Each row is a point on a landscape with many valleys, with its height.
From any point a ball rolls to the lowest of the 2 points nearest to it. It stops when none of these is lower. Distance is the straight distance between rows; heights are no part of it.
Tezu: [ 77 108 121 103 107 114  82  96 110 105  84 110 116 106  92  90 102 127
 118 104 131 102  74  54 120  94  78  90  99  94 107 101  97  88  92 139
  94 106 112 116  95  96]  height 837
vofem: [110 107 107  96 108  91 103 119  87 115 131 116  97 117  88 108  98  98
  78  85 116  94 112 101 107 100  88 100  94 102  97 106 130 129 115  84
  89  94 104  90  93  96]  height 494
bavog: [ 75 108 135  81 117 127  87 106 117  85  90 115 113 106 100  78 105 104
 117 107 130 104  74  55 121  75  72  98 105  95  89  98 101  91  88 121
  87 100 120 128  98  88]  height 791
foriz: [ 85 105 123 100 113 117  80 100 109 115 100 109 105 115  94  81  93 133
 119 101 128 101  87  39 125  94  83  88  97  84  99 103  95  93  98 146
  93  97 118 114  93  97]  height 854
zuda: [101 103 112  92 101 101  99  92  92  60  90 114 138 106  99 106 100  82
 109 107  97 101  84 115 101  91  76 104 104 115  83  92  90  81  83  81
  84 101 104 115 117  98]  height 380
sog: [ 85 108  94  93 107  95  86  99 103  89  74 106 107  89  88 102 104 133
 108  94 116 110  74  68 105  98  68  93 101  96 104  90  86  94  86 146
 103 111  96 108  99  90]  height 513
volu: [ 97  87  93  87  94  99  83  77  77  85  80  97 141 100  95 120 116 111
  88 107  98  92 109 116 110  97  93 110 107 111 116  94  96  73  84  67
  97 103  86  91 114 100]  height 501
Vobu: [103 112 108 102 114  95 104 117  97 112 127 118  89 114  95 104  88  89
  90  89 110  98 107  96 101  94  94 101  95  91  84 104 117 122 121  92
  97 102 106 102  98  96]  height 438
Medef: [115  89  77 110  82 109 117  78 108 101  92  75  93  95 115  95 100  94
 105 130  69 104 116 133  89 113 129 112  98  98 120 102  94  94  87  86
 106  94  97  80 106 109]  height 517
sitim: [ 99 100 100 107 101  99 106 107 114 126 103  89  68  94 104  98  98 103
  97  87  93  98 105  78  99  97 116  96 101  87 107 109  98 110 109 114
 102 102  92  94  94 106]  height 714
rer: [106 100 111 106  80 118 103  85  86 146 113 100 102 113 108  89 120 115
  97  88 114  87 122  77 127 103 118  94  95  97 122 112 116 103 105  75
  75  82  99  94  90 110]  height 535
Fir: [ 80 104 110  99 105 110  87  86 100  85  72 107 124  95  94 109 106 111
 117 104 118 104  70  87 104  98  88  90 101 107 102  90  92  82  84 113
  94 111 100 116 103  97]  height 455
Funef: [ 96 105  98 118  87 113 111  79 119 115  86  77  78  88 116  91 106  92
 108 116  81 106  96  99  93 110 138 101 102  94 116 101  80  89  97 105
 109 105  96  90 100 115]  height 433
gis: [ 96 105 117  91 110 100  88 107  82  96 118 118 124 120  95 106 115 109
  93  71 137  94  90  63 135  80  69  88  85  92  97 108 113 118  99  86
  64 107 110 109  96  87]  height 492
Sesig: [116 109 107 105 100  95 106 103  92 108 120 106 103 111  95  91  99  91
  97 101 102  98 123 116  94 101  99 119  95 106  92 106 127 110 111  74
  91  87 104  98 104 100]  height 325
fav: [ 93 104 117 107 114 118  78 100 114 127 112 110  89 119 101  82  90 129
 117  84 118  96 100  37 129  96 108  84  98  82  93 112 100  97 111 137
  87  95 104 110  92  97]  height 745
divus: [ 96 100  89  81 100  87  95  89  82  54  78  97 129  79  97 128  98  95
 104 103  89  98  80 137  79  98  94  97 109 113  81  87  81  65  79  96
 115 115  83  97 109 103]  height 254
sadu: [102 111 123 106 110 105  97 106  89 121 125 120 102 127 100  96 102 104
  99  82 124  89 106  67 124  87  96  89  91  88  89 110 111 114 113  90
  76  98 108 106  94  91]  height 561
Dalol: [102 100  91 113  89  99 120  91 118 107  94  75  65  82 111  94 101  86
 101 113  73 104 101 108  83 110 132 102  97  91 114 101  87 103  99 107
 114 103  97  91  93 116]  height 462
miban: [100 110  98  92 120  90 100 124 104  88 133 129  93 110 100 103  82  76
  87  90 114 105  95 105  99  88  71 100  97  99  72 102 113 131 115  90
 107 102 119 107 102  90]  height 609
sud: [102 109  99 104  96  95 110 105 103 101  99 100  78  88  96 105  96  85
  96 102  85 100 105 114  83 104 105 106 103 103  90  98 104 106 107 102
 109 102  96 105 101 100]  height 133
vira: [105  98  98  94 122  94  91 123  95 114 124 120  95 125  98  96  86 108
 101  70 125  98  99  62 115  85  75  84  97  82  91 104 108 121 116 113
  95 104 112 104  90  84]  height 687
sop: [118  86  91  97  90  99 107  96  84 105  95  87 108  98 101 101 110 100
  92 107  90  94 121 127  99 107 106 112  97 111 117 104 114 102  91  76
  96  85 100  92 103 100]  height 618
vokam: [ 88  96 107 123  80 135  98  63 112 115  80  96 103 100 117  81  96 105
 115 134  90 102 104 108  99 105 130 116 112 108 114 102  80  68  97  82
 101 103  92  95 116  99]  height 446
delu: [ 69 111 132  93 112 121  84  98 120  91  75 105 124 103  91  84 107 118
 121 115 130 108  66  55 111  92  69  90  99  94 105  96  95  73  89 136
  95 112 113 123  99  98]  height 818
rir: [ 96 112  89  96 104  85 108 119 107  74 111 115  89  92  93 112  84  74
  98 106  91 105  95 133  73 104  85 105 101 107  70  91 100 106 111 101
 115 107 102 111 100  97]  height 243
vunev: [114  93  86 110  80 102 115  85 101 121  96  75  94 101 111  96 110 100
 100 112  87 101 116 115 105 115 124 103  90  91 124 107 103 106  90  86
  95  93 104  79  97 113]  height 338
ruze: [106  96 105 113  95  98 122  97 115 119 121  90  70  97  99  83  96  91
  89  88  82 100 114  99  93 109 129 104 100  85 109 112 120 121 120  99
  99  92  98  89  99 120]  height 774
taf: [ 92 106 110 101 100 104  95  89  90  75  83 109 125  99  96 109 104  95
 114 107 104 101  77 101 102  97  89  95 106 113  91  91  88  84  83  95
  89 107 104 114 104  96]  height 419
goguv: [112  86 108  95  96  91  95 102  84  93 111 107 150 124 104  96 105  92
  99 103 115  92 121 114 115  81  80 124  88 120 101  94 115  93 102  50
  76  84 104 107 113  98]  height 605
gire: [116 103 100 105  96  94 107 101  91  98 106 102 109 104 100  99  97  87
 101 110  95  99 122 126  86 104  99 119 100 115  95  96 114 100 104  74
  96  90 101 103 110  98]  height 253
fupas: [ 95  94  83  93  95  87 101 110 107  78  73  84  84  67 104 118 102 100
 103 105  88 109  81 124  76 101 105  83 103 107  99  86  72  87  83 122
 122 112  86  94  93  97]  height 503
Gibi: [ 96 103  93 114  82 117 108  78 117 103  79  80  81  81 118  95 102  89
 114 127  78 110  92 114  87 110 135 100 107 101 112  96  72  78  92 104
 117 109  95  87 102 110]  height 453
Gebi: [ 96 108 129 124 106 113 110  85 104 114 130 104  87 112 105  70  94  93
 109  90  97  95 115  76 105 101 133 110 104  89  90 103 105 100 128  98
  92  88  98 107 109 112]  height 596
Mus: [112  83  84  85  97  84 105  99  82  76  86  86 120  90  97 115 109  95
  85 108  82  98 109 145  89 109  98 107 108 110 112  99 107  90  82  79
 110  94  91  90 109  99]  height 311
niv: [106 100 107 107 101 103 107 109 108 136 116  97  74 108 101  96 103 107
  88  79 100  94 111  68 110  98 117  89  97  83 107 113 113 117 116 106
  91  97  90  93  92 106]  height 683
mev: [ 85 107 130 103 115 125  84  97 116 113 113 112 100 124 102  79  89 110
 122  97 118  92  91  41 126  87 106  87  94  79  87 108 104  98 108 126
  78  97 116 118  97  95]  height 765
vasik: [ 99  94  96 109  85 117  97  80  99  96  80  93 108  89 110  99 103  95
 110 126  85 103 100 124  91 105 120 106 113 115 108  96  79  72  85  86
 108 102  91  94 110  95]  height 370
Dapek: [109  98 108 105  88 106  99  93  80 121 101  98 113 107  97 100 116 105
  95  99 108  90 115 101 111 101 104 111  99 110 109  99 107  98  98  73
  83  89 103  97 103  97]  height 218
dap: [104 102  93  82 106  80 102 113  93  45  99 109 133  97  97 112  92  77
  93  98  95 105  91 145  82  98  70 108 102 115  71  96 100  84  92  78
 100 104  95 112 116 100]  height 290
gedez: [108 111  93  88 115  85 101 124  98  97 142 125  95 115  94 108  86  85
  76  93 116 101 103 112 104  93  77  99  95 103  80 104 131 138 118  82
 101  92 114  97 100  95]  height 576
pav: [ 79 106 109 101 103 109  93  96 115  85  77 107  95  96  96  93  91 108
 127 118 112 102  72  74  95  92  93  96 100  99  87  89  83  87  96 146
 105 101 104 120  94  97]  height 60
Mokam: [ 99  88  82  79  91 100  82  81  74  87  75  87 134  96  99 127 125 112
  79 104  94  97 105 120 116 101  95  99 101 106 127  98  98  80  78  69
 103 106  86  85 108 101]  height 447
rifo: [117  71  73  99  81  93 111  91  85  99  93  77 116 106 109 102 107 105
  91 113  83  91 124 139 110 108 112 107  92 101 130 108 110 102  86  71
  98  84 101  82 103  99]  height 579
Rudep: [111 101  87  89 102  75 106 112  88  81 109 103 109  97  86 119 100  90
  81 103  95  97 112 144  85 113  85 111 103 113  95 100 123 113  98  82
 107  89  96  96 104  97]  height 401
Bul: [115  95 106 106  81 114 111  86  88 139 118 100 101 115 108  81 113 109
 101  89 102  87 129  89 119  99 120 108  91  98 120 112 125 103 111  71
  76  78 101  93  91 111]  height 490
Suz: [101  94 116 111  86 114  92  80  94 104  98 114 144 124 109  88 102 102
 112 120 116  95 109  99 119  88  93 119  99 117 100  96  95  81  96  64
  69  93 108 110 118  98]  height 515
fopu: [111  93  75  90 105  80  92 125 100 122  98  88  73  89  97 100  93 125
  91  67 102 120  99  71 102 101  73  83 102  88 116 104  87 117 100 136
 119 105 109  86  83 103]  height 562
bogo: [118  87  78  93  95  79 111 105  93  90 103  96 107  96  94 109  99  89
  88 108  88  96 120 150  84 115  99 116  99 115 103 110 129 111 101  80
 105  83  99  95 105  99]  height 448
Punam: [ 81 108 103  88 106 104  94 102 117  76  77 110 101  94  91  88  92 116
 120 118 111 106  66  77  89  89  74  93 104  98  89  80  76  86  95 153
 112 106 103 120  95  98]  height 105
dol: [ 87 109 110 111 100 107 100  91 107  98  83 105  87  97 101 100  95 100
 123 110 103  97  81  87  95  95 112  96 103 101  85  91  85  90  99 128
 100 106 102 116  99  97]  height 106
pora: [ 82 105  95  93 105  99  85  93 108  79  68 106 118  87  92 112 109 126
 111  97 116 109  70  80 101  98  80  87  97 105 103  86  90  84  82 132
 101 115  92 106 100  93]  height 489
vap: [ 94 102  95  91 113  82  96 122  89  88 113 109 110 103  88 120 100  99
  87  79 111 101  96  99  99  96  68  94  94 100  89  94 108 123 103  97
  96 108 103 102 100  87]  height 367
bodo: [103  98  76  95 116  94 101 122 111 115 124 108  62  99  92 102  82  88
  90  82  93 100 103  93  86  97  94  96 103  95  94 102 114 129 127 118
 119 107 100  94  94 103]  height 778
sar: [ 99 108 122 115  89 119  94  80  91 115 102 111 128 126 110  83 100  99
 116 110 117  92 109  85 123  90 101 112 100 107  96 103 101  91 108  75
  72  92 113 110 112 100]  height 476
noz: [103 106  97  89 106  77  98 115  85  77 111 105 120 102  88 118 104  88
  85  96 101 102 104 128  90 106  78 106  98 113  88  97 114 109 100  78
  97  99  99 102 107  95]  height 350
Piz: [100 101  89  93 102  94  79 110 101 114  86  99  78  89  98  87  97 137
  98  77 108 119  88  52 116 106  81  86 107  94 109 101  73 102  95 163
 120 106 111  97  89  99]  height 551
lopuv: [ 94 107 114 122  88 125 105  72 103 130 104  91  90 104 112  75 107  99
 109 102  94  94 110  80 106 104 139 110 107  96 107 108  98  91 113  91
  92  91  97  99 108 111]  height 514
vesun: [101 101 106  86 127  99  97 123 110  90 126 134  94 112 103  89  78  81
  93  79 122 101  88  86 112  80  72  97  96  87  73 106 111 128 113 100
 103 104 123 116  99  86]  height 636
Taso: [112 108  89  94  98  82 111 111 103  71 102 103 101  89  93 110  85  75
  99 118  84 103 103 156  65 109  96 115 107 117  76  93 103  89 107  91
 117  97  92 107 106  98]  height 146
vamo: [ 84 101 104  96  97 109  93  82 103  65  64 102 119  79  96 110  97 109
 122 113 103 106  65 115  87 100 100  88 107 114  95  85  77  67  76 119
 113 116  91 108  99 102]  height 168
buti: [104  87  88 102  83 108 102  88  98  89  81  82 105  82 112 107 105  92
 102 130  75 108 101 138  86 106 118  98 111 108 115  96  79  74  78  93
 117  99  92  83 104  99]  height 334
Zomu: [ 89 104 112 124  83 130 104  65 111 123  88  91  93  99 118  78 103 100
 114 119  91 102 102  93 103 106 136 114 110 101 112 104  84  78 105  93
 100  99  96  97 112 107]  height 478
zade: [103 101  94 117  82 114 114  78 116 126  96  73  85  97 118  90 109 102
 105 116  84 105 108  98 105 114 137  98  93  88 125 104  91 105  93  98
 102 100 101  81  94 122]  height 395
lup: [ 95 105 103  91 108  92  85 106  77  98 106 106 124 110  89 120 119 114
  92  74 128  94  95  74 123  91  72  91  83 100  98 100 109 115  95  90
  74 108 101 102  99  88]  height 452
Miren: [108  91  76  96  99  84 100 125 112 122  98  82  69  91 101 106  90 113
  95  79  92 112 104  80  95 100  87  86  98  89 116 106  90 122 100 130
 116 107 101  87  83 105]  height 545
bovak: [ 90 107 109 117  97 115  97  84 103 110  78 101  92  96 107  99 102  96
 117 110 100  99  91  91  99 102 120 103 107 109  95  99  85  84  96 110
 100 104 102 109 102  99]  height 55
bim: [ 89 108 129 126 110 112 103  90 112 103 127 107  81 110 105  72  90  87
 113  93  94  93 103  70  98 102 135 106 102  88  82  98  97 101 126 114
  97  96 102 113 103 108]  height 623
zuze: [ 84  96 107 114  95 120  90  79 110  98  61  98 101  83 109 100 104 107
 121 116 104 104  74 103 101 105 116  89 109 111 112  97  76  73  80 118
 113 117  95 106  96  95]  height 160
pide: [114  86  82  96  87  98 113  95  99  81  90  87 108  87 107 102  97  87
 101 127  73  98 114 152  74 104 114 114 110 115 103  93  99  79  89  84
 117  94  88  93 110  99]  height 228
kirum: [105  99  97  86 104  83  97 109  79  88  97  94 116  96  85 124 119 100
  78  87 100  96 105 116 102 107  82 102  95 107 102  99 112 106  94  79
  94 100  92  97 102  93]  height 288
nokof: [ 90  98 105 115  90 120  94  82 107 110  72  92  94  89 113 101 107 101
 114 115  99 103  88  99 102 104 123  95 105 110 112 100  79  81  88 108
 107 110 101 100 103  98]  height 107
foziv: [ 98 104 101  92 115  90  94 121  83  99 120 110 112 111  88 119 105 103
  85  71 122 100  97  87 110  89  67  90  88  95  92 100 112 127 105  91
  84 106 102 101  95  84]  height 406
fogar: [ 91 109  87  93 109  78 101 127 101  71 112 112 101  97  88 120  88  83
  90  95  99 107  91 129  79 103  75  97 102 111  70  92 101 114 104  99
 111 108 101 109  99  93]  height 289
zetap: [112  94  92 104  85  97 119  98 102 113 101  81  86  90 104 101 107  94
  90 105  84 100 113 117  96 116 117 101  90  95 116 108 107 113  94  96
 101  93 103  87  98 108]  height 279
bobul: [ 92 105  87  85 112  79  98 123  91  73 106 109 112  98  86 126  99  93
  88  81 105 104  91 113  88  99  68  95  98 104  80  89 101 115  98  98
 103 113  98 109 102  90]  height 330
fuguk: [100  83 106 100  89 101  90  85  89  95 101 104 149 121 103  99 103 107
 106 113 111  89 115 112 114  84  91 125  96 119 104  89 100  81  95  53
  73  89  96 105 117  97]  height 558
fego: [ 98 118  92 103 108  87 109 110 112  81 126 117  79  97  94 100  81  71
  95 108  92 103 103 125  76 102  97 119 102 104  71  97 109 114 127  97
 117 101 104 108 103 103]  height 314
futog: [ 99  91  89  95  99  89 102 114  95  99  88  84  94  83  96 121 113 103
  86  91  93 100  96 108  94 109  95  90  98 103 109  99  95 110  85 101
 103 105  93  93  95  93]  height 183
kaso: [106 108 124 109  92 107  97  93  78 118 114 111 123 123 103  89 109 102
 105  95 121  92 113  85 126  91  96 107  93 106  98 101 107  98 106  71
  70  89 113 105 102 101]  height 437
Lim: [116  75  71 108  82 104 111  82  99 102  90  75 108 104 114  98 102 104
 102 129  75  97 126 137 104 108 122 110  96  99 128 104 103  96  83  77
  98  90  96  80 104 104]  height 547
mamuz: [105  99  80 107  95  81 105 109 122 121  90  72  70  87 107 111 101 109
 102 104  85 107  99  98  92 107 113  88  92  82 119 105  80 119  85 123
 112 109  95  80  79 113]  height 509
redog: [ 98  95  86  85 106  81  98 114  88  86  87  90 107  84  87 129 116 103
  79  85  92 101  94 120  90 109  86  94  98 104 103  93 103 109  86  96
 105 107  87  94  99  92]  height 231
veva: [108 107  95  93 110  81 103 121  89  96 129 116 104 111  84 113  98  93
  75  91 110  99 110 120  97 104  78 105  96 110  88 102 130 132 109  80
  97  93 107  93  97  98]  height 540
vapek: [ 93 101 119 115  85 124  92  83  88 145  97 103 109 111 109  94 116 116
 102  96 125  87 110  71 133 101 117  92 102 104 116 113 101  94 106  86
  76  93 102  99  93 101]  height 587
nes: [ 97  91  86  82  95  88 100  97  85  60  80  86 115  73 101 121 103  89
  90 109  76 100  90 147  77 103 102  97 113 113  97  91  83  70  78  94
 123 112  80  88 105 102]  height 293
damaz: [118  97 106 103  85 105 111  96  89 132 117  99  89 111  99  91 108 104
  90  86 102  90 126 100 110 105 114 105  91  99 113 115 129 116 110  79
  82  84 101  90  93 107]  height 440
per: [ 94  98  91 104 118  99 101 115 118 112 123 109  62 101  96  88  81  89
  95  84  87  97 108  80  87 100 112 103 103  87  93 100 106 120 134 122
 117 108  94 102  93 107]  height 804
misip: [106 103 107  89 127  96  96 125 101 107 133 128  99 124 100  95  84  97
  91  75 129  96  95  73 119  82  72  86  93  86  84 107 115 131 117  95
  92 103 117 106  93  84]  height 663
Nis: [106  99 102 101 118 109  82 112 106 124 117 110  83 114  98  86  84 127
 111  74 115 100 105  42 121  95  97  85  99  80  92 107  97 107 115 136
  94 100 107 104  90  96]  height 726
Moge: [ 93 100 121 119 117 107 105 105 117 112 135 106  70 111 100  71  85  89
 101  84  90  92 109  75  97 103 130  98 104  85  89  99 102 113 135 115
 103  97  96 105  99 108]  height 654
fere: [120  97 102 102  93  98 108 101  91 114 119 103  99 111  97  92 101  98
  94  91 102  91 128 119 101 107 106 117  90 106 108 114 138 118 113  72
  86  80 103  93  99 106]  height 382
begi: [ 68 116 127  75 116 126  85 105 121  73  81 112 121 101  92  79 108 109
 114 111 128 111  65  61 113  79  62  97 104  97  92  95  96  76  88 125
  92 108 111 126 105  91]  height 802
tunab: [ 98 105 128  96 112 108  93 107  89 106 120 122 112 127 103  91 102 105
 100  77 135  88  93  59 134  77  82  85  91  87  91 110 111 116 104  94
  68 100 113 114  93  86]  height 526
vez: [108 107  94  98  96  91 111 108  99  87  99  98  89  86  95 106  94  82
  98 111  83 104 104 135  72 110 106 112 104 110  86  96 101  96 102  93
 113  98  95 105 103  99]  height 51
Zavek: [112  82  78  78  94  82 101  97  75  81  84  81 120  93  93 125 122 104
  74  97  83  97 109 136 104 110  95  98  98  98 124 100 106  96  81  77
 107  96  91  86 104 103]  height 355
pake: [ 97  97 104 108  93 104 101  98  96 120  86  87  90  90 103 108 114 104
  97  96 102 100 100  92 106 103 108  94 101 103 109 103  92 104  92  98
  94 100  98  96  98  97]  height 68
lifo: [101 116 102 106 108  92 107 112 103  98 124 117  85 105  93 102  84  81
  94 100  98 101 107 111  86 100  96 112  98  99  77  98 114 117 119  93
 105  99 107 105 104  98]  height 379
peda: [107  99 104  98  98  93  99 105  79 102 102  98 114 100  88 111 115 100
  87  92 106  96 111 111 102 106  91 103  96 109 102  96 109 106  95  79
  89  93 100 100 101  96]  height 295
nuvik: [ 84 106 103  87  98 104  90  98 120  75  61 108  97  82  89  88  92 121
 118 123 110 109  64  82  83  98  84  91 105 102  95  79  64  76  93 164
 127 108  96 110  93 101]  height 142
Rufu: [ 82 100 101  83  95 106  90  80  94  53  73 103 132  81  98 122  95  96
 118 110  94 100  68 123  84  97  92  93 110 116  85  86  79  66  77 103
 112 120  89 105 105 108]  height 211
mag: [ 94 105 115 117 122 101 104 108 119  99 143 117  73 112  97  72  79  80
  97  91  93  98 105  87  90 105 123 107 105  83  79  99 106 119 140 108
 107  97 106 106 101 106]  height 685
Zol: [100 111  81  96 122  90 101 121 113 100 137 122  73 104  94  99  79  80
  91  88 100  96 101  96  86  97  96 102 104  94  79  97 116 131 132 110
 121 105 108  99  94 103]  height 753
Vub: [107 104 110 100 118 103  97 118  98 134 134 118  89 133  98  96  92 107
  92  73 119  88 109  63 121  93 101  86  93  81  91 112 118 122 125  98
  86  99  97 100  88  92]  height 607
poto: [103  79  97  93  94  97  92  83  83  87  91 100 146 109 100 111 107 109
  96 117 101  93 114 123 107  91  92 118 106 116 108  87  99  76  92  59
  90  93  88  99 118  97]  height 554
pegu: [111 112 118 105  98 100 105 102  84 115 120 111 107 120  99  92 100  93
 101  95 114  97 119  96 109  94  97 109  91 102  90 104 119 107 113  74
  81  89 110 102 101 100]  height 386
Keb: [102 102 121 118  95 117 114  83 102 127 119  95  86 108 108  73 105 100
 101  89  92  95 121  81 105 105 131 109 103  93 107 111 116 104 123  87
  89  82  97  96 102 116]  height 555
roz: [110  98  84 111  92  92 114  97 119 114  90  73  72  86 110 108 104  94
 101 113  76 104 101 112  89 111 126  94  89  84 120 102  87 112  89 116
 112 107  96  84  88 114]  height 486
Bog: [ 83  96 102 102  97 112  92  86 117  82  57 103 105  73  99 102 102 117
 121 111 109 109  67 102  92 101 105  85 103 109 106  91  74  71  79 138
 118 118  90 103  94  95]  height 209
potev: [111  90  73 101  99  73 107 117 117 122  97  74  72  86 103 112  95 114
  94  91  89 111 101  92  90 105  93  86  94  81 120 106  86 127  87 127
 118 108 101  81  74 109]  height 528
selo: [106  99  95  93 120 100  85 121  93 122 117 111  86 121  92  92  88 125
 104  68 124 100 102  52 118  94  81  83  99  82  97 108 101 115 110 126
  98 101 108 101  90  88]  height 707
zut: [ 97  95  91 105  97  90  98 111 104 110  80  83  87  79 102 116 111 109
  98  95 100 104  91  95 100 102 101  86 100 100 117 101  85 104  85 113
 103 104  93  91  93  94]  height 134
topa: [104  89  76  70  94  85  89  93  74  85  72  81 123  92  92 138 129 108
  72  94  90  96 101 123 111 101  94  91  93  96 124 101 107  92  77  76
 104 106  86  84 107 103]  height 394
fupaz: [102  96  88  93 107  88  86 117  94 115  98  99  77  95  97  93  94 132
  97  70 108 117  98  58 108  99  77  87 105  93 109 101  83 110 100 144
 113 105 107  95  90  95]  height 564
benup: [107  86  81  90  87  91 107  97  92  74  84  78 107  79 107 117 107  91
  91 122  68 105 100 148  83 108 109  92 109 105 111  96  85  81  75  96
 123 103  87  80 101 105]  height 301
lun: [ 90 101  98  98 104  99  80 101 105 107  78 102  94  92  93  91  97 138
 106  89 115 113  81  59 116 101  79  93 104  94 112 100  81  96  90 154
 107 103 105 102  94  95]  height 536
dake: [114  98  80 108  86  96 122  85 114  98  97  75  79  87 110  96 102  85
 102 120  69 107 109 132  81 117 128 106  94  90 116 102  97 104  97  98
 113  98  99  85 101 115]  height 491
Mar: [112  93 101 115  85 106 125  87 108 125 114  82  82  97 109  85 104 100
  96  96  84  98 117  96 101 110 132 102  94  85 121 113 116 114 111  93
  96  90 101  89  96 120]  height 806
nirof: [110 104  91  87 103  75 105 114  94  57 102 105 121  94  92 116  91  79
  95 109  90 102  98 150  71 106  81 110 106 117  75  93 100  84  99  84
 110 101  94 106 109 101]  height 232
Pas: [ 95  92 101 116  82 125 101  65 107 101  82 100 108  95 115  91  91 100
 116 137  84  99 106 123  88  99 125 120 115 115 103  95  81  65  91  82
 105 103  87  98 116  93]  height 408
Ponal: [ 95 102 109 115 100 103 111  97 117 117 110  87  66  90 106  88  97  93
  98  91  82  98 106  84  93 106 128 101 102  86 104 106  99 108 120 110
 105  99  92 100 101 114]  height 738
mugo: [102  97  83  99  89  92 109 107 114  92  79  78  74  74 110 113 102  92
 100 112  78 110  89 120  79 104 114  90  99 100 106  93  78  98  88 114
 117 108  92  92  91 101]  height 487
Seler: [115  92  92  98  95  96 109  97  92  88  94  95 116  94 103 104  99  87
 101 121  84  96 115 139  80 104 103 120 108 117  95  93 104  84  92  78
 107  92  92 102 109  97]  height 163
bibid: [ 78 110 136  93 115 126  85 104 116 101 100 112 107 117 100  78  95 104
 123 105 126  96  79  45 125  78  90  92  98  89  87 105 104  95  96 125
  81  96 122 124  95  91]  height 780
zas: [108 102  94 101  93  92 115 108 101 110 104  95  79  91  96 103 100  91
  88 100  86 101 113 117  90 110 110 106  95 100 104 105 118 116 106  95
 105  97 102  95 101 104]  height 210
lol: [104 104 107  86 101  91 100 105  94  50  96 116 133 102  99  98  96  74
 104 103  96 105  88 132  94  91  73 108 105 116  72  99  94  83  87  83
  91 102 102 116 118  97]  height 340
Liv: [ 92 109  98 106 123  98 103 110 120  86 141 120  73 105  99  83  74  73
  95  95  93  99  98  96  83  98 108 108 106  90  74  95 107 121 139 111
 119 103 107 108 101 109]  height 720
Beka: [114  83  78  90  90  88 115  98  91  78  89  82 109  85 103 110 103  92
  89 120  72 102 110 155  83 109 107 106 109 109 113 102 101  85  82  89
 120  94  91  86 107 103]  height 270
lut: [101 107 114 112  93 111  98  90  88 121  95  98  99 104 104  98 110 103
 105 101 106  95 107  90 110 102 111 103 103 107 103 102 101  96 101  89
  85  95 103 102 105  98]  height 145
sefu: [ 99 103  91 109  89 104 110  93 113  91  78  84  73  76 111 101 104  87
 110 118  80 107  89 116  79 104 126  96 102 105  99  95  74  86  94 115
 120 108  91  95  99 103]  height 471
Gugiz: [106 100 110 102 110 106  98 114 105 141 125 107  80 123 100  92 102 118
  91  70 109  90 114  56 122  97 112  82  96  80 103 114 113 115 124 106
  85  92  90  96  86  99]  height 647

Call two points neighbours if one is among the 2 nearest of the other. Go from one point of each pair to the other, from neighbour to neighbour, staying as low as possible. Name the highest point that can't be avoided.
pav, Funef -> sop
pav, vamo -> Bog
pav, bovak -> dol
Seler, bovak -> benup

For each start below, name the point where the ball stops.
bodo -> Seler
poto -> Seler
Ponal -> rir
begi -> rir
foriz -> rir
fupaz -> vez
vokam -> Seler
rer -> Seler
miban -> rir
